Points on a hilly landscape, in no order, each with its height.
From any point a climber takes the steepest step (rise divided by distance) to one of its 4 nearest points. It stops when none of these is higher. Distance is the straight distance between rows; heights are no part of it.
<209>: -13 -22 -11 -11 -27 -20  -8  16  -6  30  -2  21 -12   3  18 -14 -14   0   0  21   2   2 -19  -5 -15   6   6  14  height 364
<636>:   6 -14  13  -7 -10 -11  24   5   5  -8 -12  -2 -12   2  33  -1  -6  18  16   5  11   2   4  13   7 -12   4 -18  height 466
<376>:  21  24 -19   2   9   9 -11 -11  15  -5   2 -21  17   1 -18  15  11 -20  -7  -8 -20  -2 -12   0 -14   6 -19  19  height 538
<876>: -15 -24   5   3  -6 -21   6  20  -3  -8   8  -2   0  -3  19   2 -20  14   9   2  18   7   1  15   1  -8   0  -3  height 400
<299>:  -5 -16  12  -4 -16  -6  11   8 -17   7  -8  10  -5 -15   7  -2  -5   9  -1  10  -4  -2 -19   6   2  -2   2   5  height 539
<1264>:   3  -9   8  -5 -15  -7  -6   2  -2   9 -23   2  -2   4  14  -8  -1   4   2   8 -11  -5 -10   3  -4   5   6 -13  height 495
<487>:   5 -14  -1  -2  -3   2  16   2  10 -21 -21 -10 -17  13  30   3 -11  19  27   0  -1   6  14   6  -3  -2   2 -29  height 455
<58>:   2  -7  11  -7  -1   4   0  15 -18  12   1  26  -1  -5  -5  -3   2  -9   1   4  -8   1 -13  -1   9   4   4  13  height 362
<1428>:  17  12  -4 -13   1   4   6  -4  18  15  -1  -1 -11  14   2  11   0 -18   0   4 -25   6  -2 -12  -4  -2   2  16  height 560
<1098>:  -2  -3 -17  -5 -12  -3 -20  -7   2  -6  19  -1   5   8   0 -18  -3  15   7  -3  15   3  13  11  -6   0  -5 -12  height 212
<628>:  12   6  -6  -6  -9   4  -9   4   7  36   1  12  -6  12  -1  -4   0 -13   4  12   4   0  -7  -4   5   3  21  11  height 458
<965>: -10  -2  12   3  14   7  16  -2 -10 -10  -5  -2   4  -6  -1   2  13  -5 -18  -9  -9  -5  -1  -7   6  -3   0  -2  height 631
<584>:  -7 -24   3 -13 -18 -16   0   5  -4   7  -7   2 -10   3  22 -10 -15  11   8  12  13  -4  -5   9  -3  -7  -3  -2  height 640
<314>:   4   3  13   0  12  10  14  -1  -5  -2  -2   6   2  -2  -4   6   9  -9 -13  -9 -12   0  -4 -14   8   1  -2   9  height 639
<214>:  -9 -12 -17 -13 -14  -8 -12  -8  -4   2  14   8   0  12  10 -18  -8  12  10   6  15  -4  -5   1 -12   0  -6  -5  height 28
<296>:   7 -11   8 -10  -9 -10   5   3   7  -2 -33   1 -16   6  29  -3  -2   7  20  10  -4  -3   0  -5  -2   3   3 -18  height 476
<1047>:   0  20 -11   2   3   3 -28  -9  -3  10  10  -3  11   6 -18  -6  -3 -18   0   7  26  -3  -3   5   2   1  -4  10  height 259
<652>:  -9 -15 -17  -2  -9   3  -8  -1   1 -12  29 -14  -8  -4   5  -5  -9  19   6  -8  25  11  13   3  -6  -3 -10 -20  height 413
<1523>:  12   5  11  -7  10   7   7   6   4  16   1   8  -5  -1  -3   9   6 -12  -6   1 -12  -1 -12 -17   1   8   6  18  height 622
<673>:  -3  18  -5  -2  17   6   5  -6  13 -15   3  -9   5   8  -9   5   4 -12  -4 -10 -10   5  10  -2   7   0 -11  -1  height 572
<866>:   2 -12  19  -2  -3  -6  21   4 -11  -5 -28  -8  -8  -8  16   2   4   9  -2   3  -6  -8  -8   2  -1  -5   6  -9  height 606
<983>:  -3   2 -19  -7 -19  -7 -31 -10   5  12  11  25 -11  21  -3 -22 -11   9   9   3  18  -6   7  -1 -18  -3   6  11  height 303
<564>:   9  15  -6  -6  14  11 -13  -2   1  11  17  -5  13 -12 -15   8  -2 -29  -7  16   9   0 -13 -12  -7   1  -2  28  height 263
<1289>:  22  16  -4  -5  15   8  -3  -5  12   0   0 -18   1   1 -11  22   3 -18 -14   0 -17  -4 -11  -5 -10   4 -16  23  height 607
<1185>:   3  -3  -2  -7  -9  -7  -7 -10  -6   2   2   3  -2  -1   6 -15   0   9   8   0   3  -5  -6   3   6   0  -1 -12  height 158
<1464>:  -6   9  -4   0   6   5 -14   0   6  -5  18   4   7   1 -13 -12  -3   5   0 -14  12  -6  15  13   4   6  -4 -11  height 338
<251>:   5 -14  19 -13 -12 -11  23   7  -2  -2 -22   5 -17   6  34  -2  -4  22  15   6   1  -5  -2   2   5  -8   6  -9  height 472
<806>:  -3  12  -9  18  22  -4   9  -7   9 -33   0 -23   3  -7 -11   5  12  11  -3 -27  -4   5  19  -5  11   7 -12 -13  height 551
<1443>:  -6   9  10   0   9   0  -3  -6  -1  -1  -4  -3   7  -2  -3  -4   4   6   5  -6 -11   3   4  -4   3   6   3 -11  height 520
<1044>: -10  -5   7   1   7   4   8  -2 -12 -18   6  -2   3 -22  -5   1   8  14  -8  -3  -1 -13  -6  12   5   0   0  -7  height 547
<1693>:  10  16  15   1  22  15   7   7   2  -1  11  -1   7  -7 -10  12  -7 -21 -10   2  -2 -10  -7 -10   5  -3  -6  24  height 565
<1520>:   0 -15   3 -11 -23  -9  -7  -5  -2  -1  -1  -2 -10  12  21 -10  -8  14  12   7  14  -6   5   6  -9  -9  -3 -14  height 489
<1219>:  -5  -4 -10   3   3  -3  -7  -2   3 -22  33 -13   2 -16 -12  -4   4  19   0 -11  13  -2   7  14   4   2  -5 -19  height 460
<1560>:  -6 -20  19  -3  -9 -20  21  16 -14  -8  -7   2 -11 -11  22   4 -13  16   1   4   8   0   1  13   2  -6   6   5  height 446
<802>:   3  14  -3  -6   3  -1   1 -10   9   1  -8  -1  -3  13   1   1   5 -10  -3  -2 -16   4  12 -18   5  -5   1   7  height 585
<186>:  -5  17  -4  -2  -2   2 -14  -9  14  15  -2   0   4  15  -3  -2   0  -3   7  -5  -8   4  10 -11   2   0   3  -1  height 522
<193>:   9   0  15  -2   5   8   4  11   5  25   6  19   2   2  -7   7  -2 -24   0  10  -6   0 -10 -11   7   1   8  23  height 582
<333>:   7 -14   3  -7 -15  -5  -3  -5   7  -9  -5 -14  -8   5  20  -6  -7  12  22   4   9   5  13   9 -16  -9   2 -20  height 543
<1371>:  -6  14   0  10  15   1   1  -6  10  -9   6  -8  12  -1 -15   2   4   3   1 -12  -5   1  15   0  11  -2  -6  -9  height 563
<580>:   1  -2  15  18  22  11   8  12  -7  -2  12  16  11 -17 -13   8   2 -17 -14   5   6  -4 -16  -6  11  -8  -2  29  height 537
<829>:   1   6  -7   1   8  -3   0 -11   3 -11 -14  -7   6   4   1  -5   7   1   4  -9 -14  10   9  -3   1   0  -3 -16  height 568
<360>:   3   6   8  13  15   7   0  11 -14   3  10  26   9  -8 -12  10  -6 -17  -9   7   9  -7 -18  -2  14   3  -8  29  height 515
<1387>:  -4   7   2   4  20   1  11  -3  -1 -11  -9  -6   1   1   0   2   9  -4 -17 -10 -18  -1   8  -8  11  -3  -2 -10  height 617
<940>:   5  -3 -14  -9 -25  -4 -10   9  -8  23   2  29  -8  10   2 -18  -1   0   4   7   0   3 -13  -1  -3   8   9   8  height 347
<248>: -23 -32  12   6  -7 -24  11  30 -11 -10   0  12  -3   6  27   4  -8  19  -1   4  11  14   3  15   5   1   4   3  height 643
<1530>:  -2  -2  -4  -1   2   4  -7  -6   1 -11  12  -7   8  -9   0 -10   0  22   7  -5   4   5  14  11   3   5  -8 -21  height 487
<649>:  -6   3  19  14  22  10  13   7  -5  -8   6   5   7  -8  -9   9  13 -16 -20  -7  -9  -8  -3  -5   8  -1   0  15  height 650
<554>:  -2   6  12   1   7   4   9   3  -7   2 -16   0  -1  -2   6  -3   4  -8 -12  -2 -21   3  -2 -16   7   1   2  -1  height 630
<144>:  -8 -10 -10  -3  -8  -5  -5   6 -15   1  10  20   3  -4   0 -15  -5   0   2   3   2  -7  -6   5   7  10   2   6  height 90
<1743>:   1  -4  -1   5  12  -5  15  -3   2 -24 -22 -17  -3  -6  12   6   5  16   0   0  -2  -2   3   4  -1   0  -3 -25  height 558
<380>: -11   1   6   8  17   3  16  -3  -3 -28  -2 -15   5 -16 -13   7  15  12 -16 -10  -9  -2   6   4   8   2  -4 -15  height 534
<1221>:   0  15 -18  -1 -17  -1 -17 -16  15  16 -23   6  -7  18  11  -5   1  -5  14  -8  -3  17  14 -15 -21  -6   8  -6  height 491
<1173>:  21   0  18   6  28  15  15   6   1   7   9   5  -2  -5  -6  10   0 -19 -13   9  -8 -16 -17 -16  -7   9   2  38  height 629
<1620>:  -3  20  13   5  18  10   5   6  -3 -10  14  -2   8  -2 -20   9   1 -17 -10  -3   7  -8  -1   1   8  -1  -3  12  height 518
<1148>: -13 -17 -14  -4  -6 -12  -4   0  -7  -5  24   0   1  -6   5 -13  -8  18   5   3  12  -4  -1   9   2   4 -10  -9  height 182
<476>:  -2  16  -6   9   8  -1 -15   3 -10  -2  17   6  15   3 -18   0  -7 -17   0   3  17  -9   4   8   8   7  -8   9  height 288
<1366>:   0  10 -10   0 -15   2 -22 -16  13  23  -8   5 -12  17  -3  -5   0   0  11 -10   8   5  14  -7  -7  -8  10   0  height 480
<1368>: -18 -22  -3  -6 -13 -15   4  10 -12   0   5  10  -4 -12  16  -4 -18  11   1   8  10   0 -13   1  -3   1  -6  11  height 321
<639>:   6  17 -13  -2  -9   5 -28   1   7  27   7   7  -8  11 -11   2   3 -14   7   9  16  -5  -2  -2   1   1   8  15  height 388
<1359>:   0  20 -12   5  13  13  -4  -4  18  -6   8 -18  16  12 -15  11  -2 -19  -3  -4   0   0   4   0   3  -7 -11   7  height 549
<627>:  -9   5  11  10  16   8   1   7  -8 -14  18  15  15 -13 -15   6   3 -10 -15  -4   7  -9  -4  15  14  -1  -3  18  height 573
<917>:   8  -9 -16   4  -2   1  -5  -8  11 -20 -33 -14   0  13  17  -2  -2  13  21  -6  -2   7  17   4 -15   1   0 -33  height 473
<666>:  17  20 -20  -2   6   2  -1  -9  16  -7  -2 -24   1  14  -9  16   6 -20   0   0 -13  -3  -2  -5  -4   0 -16  11  height 510
<738>:   4 -10  11 -10  -7   6   7  17 -12  19 -14  18  -3  -9   0  -5   7  -7  -5   4 -15  -2 -16  -3   6   1   6   3  height 333
<485>:  -5  -5  12   7   5   4  22  -1 -12 -20 -12 -16   2 -17   5  10  12  11 -16   3  -6  -6   1   7   2   6   3 -14  height 597
<264>:  20  11   3   1  22  16   1  -5   9  -2   2 -12   4  -9 -16  14  -8 -18 -12  10 -16 -11 -17  -8 -14   4 -10  29  height 589
<24>:  -6 -18  12   3  -4 -13  25  20 -10 -11   0  -1  -4  -8  13   5 -10  20  -8   4  14   3   3  17   5  -9   8  -4  height 463
<643>:  11  12 -13  -4 -24  -1 -20 -10   3  38  -4  19 -17  24   5 -13  -1   5   9  -3   2   4   2 -10 -15  -6  17  -3  height 478
<1724>:   0  20 -12  -4   5   5  -6  -6  19   7   1 -17   3  18  -6  14  -1 -19   3  -4  -8  -2   0  -3   1   1 -11  12  height 525
<354>:  15   1  10  -9   9   4  16   7  -3  22  -6   8  -7   6   5   4  -1 -13 -11   5 -27   9 -16 -17  -7   3  17   5  height 594
<1131>: -20 -22  -1  -1  -3 -15  14  11 -11 -13  14  -4   5 -18   1   5  -7  18  -1   4   7  -4  -8  18   5  -7  -1   2  height 482
<1281>:  -6 -21  -7  -4 -15  -5  -2   5   0 -15  14 -13  -6   4  16   0 -12  20  13   2  25   8  12  12  -9  -9  -4 -30  height 509
<782>: -19 -26  11  11  -5 -26  20  18 -14 -15   6   2   2 -12  11   6 -10  16 -16   5   9  11   1  18   2  -2   6  16  height 529
<169>:   3  15  -8  -2   0   5  -4  -4  19  21  -3  -5  -1   8  -3  15   2 -18   2   6  -2   2  -1 -11  -3  -2   6  16  height 541
<1081>:  -4  18   4   2  15   9  -8   2   6   3   7  -6  10   2 -13   9   0 -22  -8   1   2  -6   6  -6   6  -6  -5  12  height 494
<326>: -11  18   8   6  19   5   0   5   8 -13  11 -10  14  -5 -23  12   5  -9 -10  -8   4  -3   9   7  10  -1  -8  -2  height 521
<540>:  10  11 -12  -7 -27   1 -21 -16  10  13 -13  11  -6  12   6 -13  -2   8  13  -7   5  10  13  -9 -18  -6   7  -6  height 481
<986>:   0  -4  20  18  18  19  20   2  -9  -4   3   5   7 -11  -4   6  19  -9 -22 -11 -11  -6 -10  -9  10   1   3  21  height 644
<191>:   4   4  14   4  11   8  -6   7  -5  13  15  20   9  -4 -14   7   0 -23  -7   4   3  -9 -12  -5  11   5  -2  22  height 633
<941>: -12 -17  10  -3  -5 -14  14   6 -16  -2  -4  -5  -2 -11   7   3  -2  16   2   8   6  -3  -9  13  -5  -8   1   0  height 449
<435>: -18 -15  13  17   1   8  20  -3 -19 -23  10   2   2 -26 -14   6   6  13 -16  -6   2 -10 -11  14  14   9  10  16  height 661
<281>:   0 -18  21  -5  -8 -16  31  12  -2 -11 -10   1 -10   0  25   7  -5  19  10   1   5  -5   6  15   5  -5   8  -6  height 464
<994>:  12  -8  14  -6  -6  -3   5  13  -5  25 -33  13 -13  -1  13  -2   2  -7   3   8 -19   3 -12 -10 -10   2  13  -8  height 505
<1317>:   5   2   2  -6  -5  -4  -2   4   0  29 -15  11  -4   8   2  -7   2  -5  -1   3 -12   1  -5 -13   0   0  11  -3  height 555
<1251>:   1   3  -6  -2 -14  -4 -14  -6   2  22 -11  10  -1   9   7 -14   0   9  12  -2  -5   5   4  -5  -3  -1   9  -9  height 462
<300>:   8 -12  -1  -9 -24  -6 -12   1  -1  18  -2  12  -4   4  12 -24  -3   6   8   6   3  -4  -6   2  -9   0   7  -5  height 390
<855>:   0  13 -20  -5 -18  -9 -20  -8   6  30   5  21 -13  17  -3  -9  -2  -6  10   3  12  -5  -1  -4  -6  -1  12  11  height 414
<1653>:  -1  -2  15   1   5  12  15   9  -9   5 -11   8  -1  -3  -1   5  13 -12 -13  -7 -19   3 -15 -15   3   1   2  13  height 634
<1474>:  -7  17  -6  12  22   1   0  -5  10 -28  13 -17   8 -11 -25   9  10   7  -8 -21   5   2  20   4  12   7 -11 -10  height 517
<609>:  12  10  14   4  22  13  20   7  -7   1   3   5  -6  -2  -1   6   1  -9 -19  -5 -21  -6  -7 -12   0   2   1  25  height 635
<410>:   1  17 -14   5  -7   0 -12 -19  15  11 -14  -4  -4  22   5  -2   2  -2   8 -11  -6  11  15 -12   0  -2   2  -9  height 474
<850>:  -6   0   3   6  14   3   3  -5   0 -20 -16 -11   4  -9  -4   4  12  10  -7 -11 -10   0   3   2   3   7  -6 -16  height 583
<396>:  -1 -18  -6  -7 -16  -3  -4  -7   2  -6  11  -7  -1   2   9 -11  -5  18  12   4  16   4   7   8 -13  -7  -3 -18  height 410
<679>:   2 -14   6 -12 -23  -9  -1  10 -10  24 -13  12  -6  -2   9 -18  -4   0   3  11 -12  -5 -16   0  -1   2   7  -1  height 457
<357>:  -4  12   2  -3   0   4 -18  -7   2  11   5   2  10  11  -8  -4   0 -11   7  -6   6   2   4   1  10   1   1   2  height 353
<1082>:  10   5 -20   5  -9  -4 -12 -20   6  -5 -28  -5  -1  20  16  -5  -1   3  17  -6  -5  16  20 -13 -16  -4  -1 -18  height 484
<1348>:  -7   0 -13 -10 -17  -6 -15   3  -5  15   9  23  -4  14   2 -24  -4  -1   4   2   4  -7  -5  -2  -2   3   1   3  height 163
<1742>: -11  -5   6  15  10   7   4   7 -13 -23  15   5  11 -22 -26   9   9   1 -16  -6   4 -12   1  17  14   5   3   7  height 628
<913>:  -6 -11  18  -4  -4   6  21   3 -22  -2 -16  -7  -2 -17   3   4   7   3  -5   6  -6  -9  -8   3   1   0   4   5  height 616
<6>:  10 -11  -1  -3 -11  -6  -7  -5   6  -8 -35  -7  -4  14  24  -7   2   9  16   1  -6   5   9  -9 -14  -3   0 -22  height 486
<1329>:  -5  11   1   9  20   5 -10   0   1 -11  15  -2  16  -3 -25   1  -4  -6  -7  -8  13 -11   7  16  11  -1  -2   3  height 468
<912>: -13 -24  -8  -7 -17 -12 -10  -1  -2   5  10  -8  -8  16  15  -6 -10  18  12   5  27   8   7  -4 -17   1  -4 -20  height 356
<920>:  -7 -21   9   1  -9 -15  15  10  -5  -1   4   3 -10  14  20   2 -12  16  14   2  16   4  10   6   2  -7  -2 -10  height 488
<1357>:  -4 -17  -7 -10 -18 -13  -2  19 -15  23  -5  27  -5 -11   5 -12 -10  -4   0  16  -4   4 -21   1  -3   6   5  12  height 404
<1083>:   2  -1  -6   0  -2  -1  -5  -9   3 -19  -7 -17   4   0   6  -1   1  19  16  -7   4   4  15   1 -10   1  -9 -27  height 567
<1276>: -15 -16  -3   2   0 -14  12   5 -11 -17  29  -8   3 -19  -6   8  -2  16  -8  -1  15   0  -6  13   3   0  -1  -4  height 571
<1557>:  -4  -3  15  -7  -1  -3   3  -1 -11  -6 -10  -1   4  -9  10  -1   8   6   3   0  -5  -4  -7   3   3   4   5 -14  height 602
<1586>:  -3   8 -12   3   9  -1   2 -12   9  -5  -8 -17   3  13 -10  -2   6  -5   7 -13  -7   8  18  -6   3   3  -9  -7  height 561
<887>: -10  -8   8  -5   3   2   9   3 -14 -10  -7  -6   3 -15  -1  -2   6   8  -5   1  -5  -5  -7   6   5   1   1  -6  height 591
<397>: -11 -16   6  11  -2   9  18   5 -23 -11   4   8   3 -22  -9   5   0   6 -11  -2   0 -10 -12  15  12  -3   4  16  height 648
<1088>:  12  -5  -4  -4 -19   0 -15 -15   6  -4 -21  -3   2  17  23  -8  -2  10  16   1   1   5  14  -2 -13  -3  -2 -24  height 497
<347>:   6  12 -12   4   3   8 -28  -5   5  16  14  -2  13   2 -19   7   5 -19  -5  11  22   0  -9  -4  -4  -4  -2  17  height 299
<704>:   2   0  -9   8  11  -1   1 -11   6 -22 -16 -18   1  -1   3   5   1  15   5  -7  -1   8  11  -2  -2   3  -7 -28  height 599
<233>:   6 -16 -12  -7 -24   2  -4   0   9 -14   1 -12  -9  10  15  -6  -9  20  14   4  23  11  17   4 -16  -6  -7 -27  height 508
<612>:   5   8   2  -4  -1  -3   5  -6   4  10 -19  -1  -3   8   9   1  -1  -5  -2   0 -21  11  -3 -20   2  -3   4  -4  height 610
<13>:   2  15 -12   2 -17   3 -12 -13  22  34  -8  12 -17  20   6  -2   6  -5  11   1  -1  12   6  -9 -17  -3   8   7  height 498
<83>:  -7  21   1   7  20   6  -8   0   4  -7  16 -12  20  -3 -24   5   5 -13  -5  -6  13  -1   5   7  10  -4 -13   5  height 477
<825>:   4  -3  -7  -5 -10  -5  -8  16 -14  18   6  37  -2   2  -1  -5  -7 -12   4  14  -1   0 -16  -1   4  11   3  20  height 360
<64>:   2  21 -12   3  -5   7 -24  -9  16  21   2  -2   1  12 -12  -3   4 -13   5  -4  17   2   3   1  -5  -5  -2  13  height 340
<1218>: -15 -16  18  23  10  16  27  -6 -19 -24   5  -9   9 -29  -9   5  12   9 -14  -5   2 -12 -10  11  13   8   6  11  height 642
<1266>:  11  19   7  -3  18  14   7  -1  11  -9  -1 -14  -2   1 -12  15  -3 -20  -8  -5 -12  -9 -10  -6   1  -5 -11  19  height 581
<327>:  14   7   3  -8  -4  -5   4   8   8  34 -20  11  -7  13  11  -2  -3 -15   2  11 -16  11  -3 -18  -7   3  16   1  height 516
<1035>:  -4  -1  18   7   6   6  17  -1 -11 -11 -18  -9   1 -12   2   3   9   3 -20  -2 -16  -3  -7  -8   4   2   2   0  height 623
<1688>:  17   0  12  19  14   6   1  13  -7  19  17  17   4 -15 -22   8  -3 -20 -10  17   8  -8 -20 -11   5   4  -8  45  height 450
<1666>:  13   9  -5  -6 -17  -7 -13   0   8  28 -16   9  -8  13  10 -10   7  -2   7  -1 -14   9  -2 -11  -6  -7  12  -6  height 513
<606>: -12 -19   8  -2  -8   0   8   9 -19   0  -3   9   0 -16  -4   0   2  -2  -4   7  -4  -5 -16   5   8  -4   0  10  height 608
<182>:  12  22  -9   1  21   7  14  -5  12 -19   3 -30   6  11 -13  18  -1 -14  -4  -8 -11   1   7   3   3  -2 -21  14  height 490
<1327>:   0  23 -10   0  17   8  -8   0  15 -11  13 -25  15   3 -18  17   1 -20  -4  -2   2  -1  -3   3   0  -3 -15  15  height 524
<18>: -16 -21  -3   8   4  -2  16   2 -16 -27  21  -7   3 -26 -15   9  -5  19 -14  -1  11 -11  -7  16  13   7   5  21  height 645
<239>:  10   0  -5   2 -10  -8  -9  -4   6   6 -25  -1  -5  11  15 -10   3   1   3   6 -13   2   3 -10 -11  -1   5 -15  height 475
<783>:  -5  12  -1  -3  -5   2 -12 -14   2   6   1   3  -2   6  -3 -12   0   7   5  -5  -3   8  11   0   1   3   1 -12  height 421
<1682>:  19   8  11   0  14  11   9   3   7  14  10   1  -3  -4  -8  15  -5 -22 -14  16  -9  -6 -15 -14 -11   7   3  29  height 618
<1407>:  20  20 -14  -5  10  10 -15  -8  18   5   3 -12   6  -2 -15  12   5 -18 -10   5 -18  -6  -9  -8 -21   3  -8  25  height 566
<457>:  -9  10   0   8  14   4  -6  -3   6 -25  25  -6  10 -23 -23  -1   5  17  -4 -17   9  -6   5  13  13  11  -5 -15  height 479
<39>:  -3 -20  13   7  -4  -5  20   6 -11 -21   8 -15   0 -20   1   9  -1  17  -5   2   5  -8   1  13   6  -5   9  -6  height 483
<985>:   9  13 -10  -6   8   8 -18  -7  21  12   5 -13  12   6 -10  15   0 -20  -3   6  -3  -1  -6  -8  -4  -5  -1  18  height 504
<680>:  -5  10  -9  12  16  -2   8 -13  15 -17  -2  -9   3   2 -11   3   5   2   6 -18  -6   9  20  -4   7   5 -13 -14  height 570
<286>:   1 -14 -14 -10 -25   1 -17  -8   9  -6   1  -2  -4  13  14 -16  -1  19  13   3  16  13  14   2 -20  -1  -4 -23  height 465
<572>:  -2  17 -10   2  12  14 -18  -9   3   6  23  -4  23  -7 -24   5   4 -27 -12  13  15  -7  -8  -3   2  -7  -9  19  height 262
<1441>:  -2  13  -4   8  19   6  11  -8   9 -18   2 -17   6   1 -10   6   8  -5  -8 -14  -8   4  17   0  10   6  -8  -5  height 590
<1250>:   9  13  -7  -4 -10   3 -19  -9  19  33   0   2 -12  16   0   0   1 -13  11   7  -1   7   2 -10 -10  -4  11   6  height 511
<104>:  13 -10  -1 -10 -15  -1   0  17 -13  31  -2  29  -5   0   0 -14  -3  -5   2  13 -12   4 -11   0  -1   7  15   7  height 411
<442>:  -6  -9  -2 -11  -8  -7  -2  -1 -15  -5   5   1   0 -12   3  -9  -2   9   5   1   3  -2 -12  15   0  -1  -4  -1  height 284
<146>: -11 -23  -7   1 -17 -13  -7   9  -3  -8  13  -9 -17  13  20   1 -18  13  12  -5  33  17  26   5 -10 -10   0 -32  height 448
<552>:  -8   0  -4  -3  -2   2  -8  -5  -5  -8  14   5   7  -2  -6 -13   2   8   6  -4   5  -4   9  12   8   9  -6 -14  height 291
<1120>:   3 -11  16  -1   5   6  17  10 -11   0 -19   2  -4 -10   6   2   9  -2 -12   0 -17  -2 -13 -10  -2   5   4  -4  height 627
<712>:   5   9  -8   3   2  -5 -10  10  -6   9  14  23   2   4 -12   0  -7 -18  -3   8  14  -1 -11   1   7   8   2  16  height 141
<948>:   3   2   4  -6  -9  -3  -4   5  -3  19  -1  14   1   5   3 -10  -2 -12   4  -4  -9   3  -3  -5   7   4  11   0  height 459
<686>:  -3  -3   3   4   6   3   7  -4   2 -27   5 -18   3 -11  -6   3   6  17   3  -5  -5   0   6   4   3   3  -4 -23  height 530
<966>:   1   4  -9   9  17  -2  15  -6   3 -25 -11 -15   3  -3  -5   4  13   7  -4 -11 -10   6  17 -12   6   3 -10 -22  height 569
<996>: -14 -20  -4   6  -8 -14   5   1  -9 -14  21 -15   1  -9   7   0 -12  20   9   5  18   4   1  12   2  -4  -6 -16  height 397
<1042>:   4   0 -14   0 -12   3 -15 -12   6 -15  -6 -10   2   4  12  -7  -2  19  19  -6   7   9  16   0 -12   2  -4 -23  height 532
<112>:  -9  -4  -2   8  10   5   1   6 -10 -14  19  13   9 -16 -17  -2   0  -2  -3  -1   3  -9   1  16  11   5 -10   6  height 531
<598>:   0  13 -14 -10 -12  -2 -27 -13   6  15   9  20  -8  15  -7 -15  -4   0   5  -5  17  -8   5   1 -10  -2   5   6  height 283
<1271>:   2  -6   8  -3  -3  -2   0  -2   1  -6 -18  -6  -1   0  15  -5   5  17  10   4  -6  -2   0   4  -7  -1   2 -26  height 533
<48>:  15   8 -11  -1 -13  -6  -7  -7  12  29 -25   6 -14  16  16  -5  -6  -8   9  -2 -17  14   7 -15 -19  -5  11  -8  height 496
<1461>:   9  12   6  -8  17  13  -1   6  15   8   2   1   1   4  -8  18  -1 -18  -6   7  -9  -1  -6  -8  -2   2   7  17  height 595
<1458>:  -4   2   0   2   2  -1  -7   7  -9   2  12  20   5  -1 -12  -2   0 -12  -4  -3   4  -6  -6  10  13   6  -6  11  height 271
<1143>:   4 -14   3  -5 -11  -5   5   3   6  -6   3  -7 -11   6  20  -4 -16  17  14   3  22   9  18   8   2 -11   3 -27  height 611
<924>:  -8   7   3   6  15   7  -5   0  -3 -10  16   7  11 -14 -21  -3   8  -1  -6  -7   6  -5   8  13  11   3  -4  -8  height 447
<1367>: -14  -6  19  14  15  15  22  -5 -17 -14  -2  -5   2 -18  -6  14  22  -2 -24  -3 -16  -7  -5   0  13   4   5   3  height 632
<1029>:   9  16  -5  -5  -5  -2  -7  -9  23  25  -9  -4  -7  20   0   5   2 -10   3  -2 -17   9  -1 -11  -5  -4   3   8  height 536
<1372>:  -4  15   2   8  32   7  20  -4   4 -27   0 -12   0  -6 -11  10   6  -8 -26 -14 -14   1  11  -4  14  -2  -8  -2  height 664
<566>:  -8 -10  -4  -3  -7  -7  10   3  -3 -15   9 -15   1 -13   8   4  -6  19  10   7   7  -3   5  14  -4  -2  -6 -13  height 298
<1699>:  11   1  -4   0 -23  -9 -12  -4  -1  35 -16  12 -13  10   9 -13   2  -1   9   4  -9  11  -3  -6  -9   1  19  -6  height 499

Call two points neighbours if one is among the 4 nearest of the other. Go from one point of each pair to the other, from neighbour to neighbour, staying as high as possible. Name the lowest point that can't be avoided.
<1143>, <584> -> <1520>
<649>, <248> -> <1131>
<1372>, <191> -> <193>
<435>, <1372> -> <1387>
<649>, <435> -> <1367>
<1289>, <1372> -> <264>

Where does a climber stop that starts at each point below?
<476> -> <1372>
<1327> -> <1372>
<1148> -> <435>
<941> -> <435>
<83> -> <1372>
<1724> -> <1372>
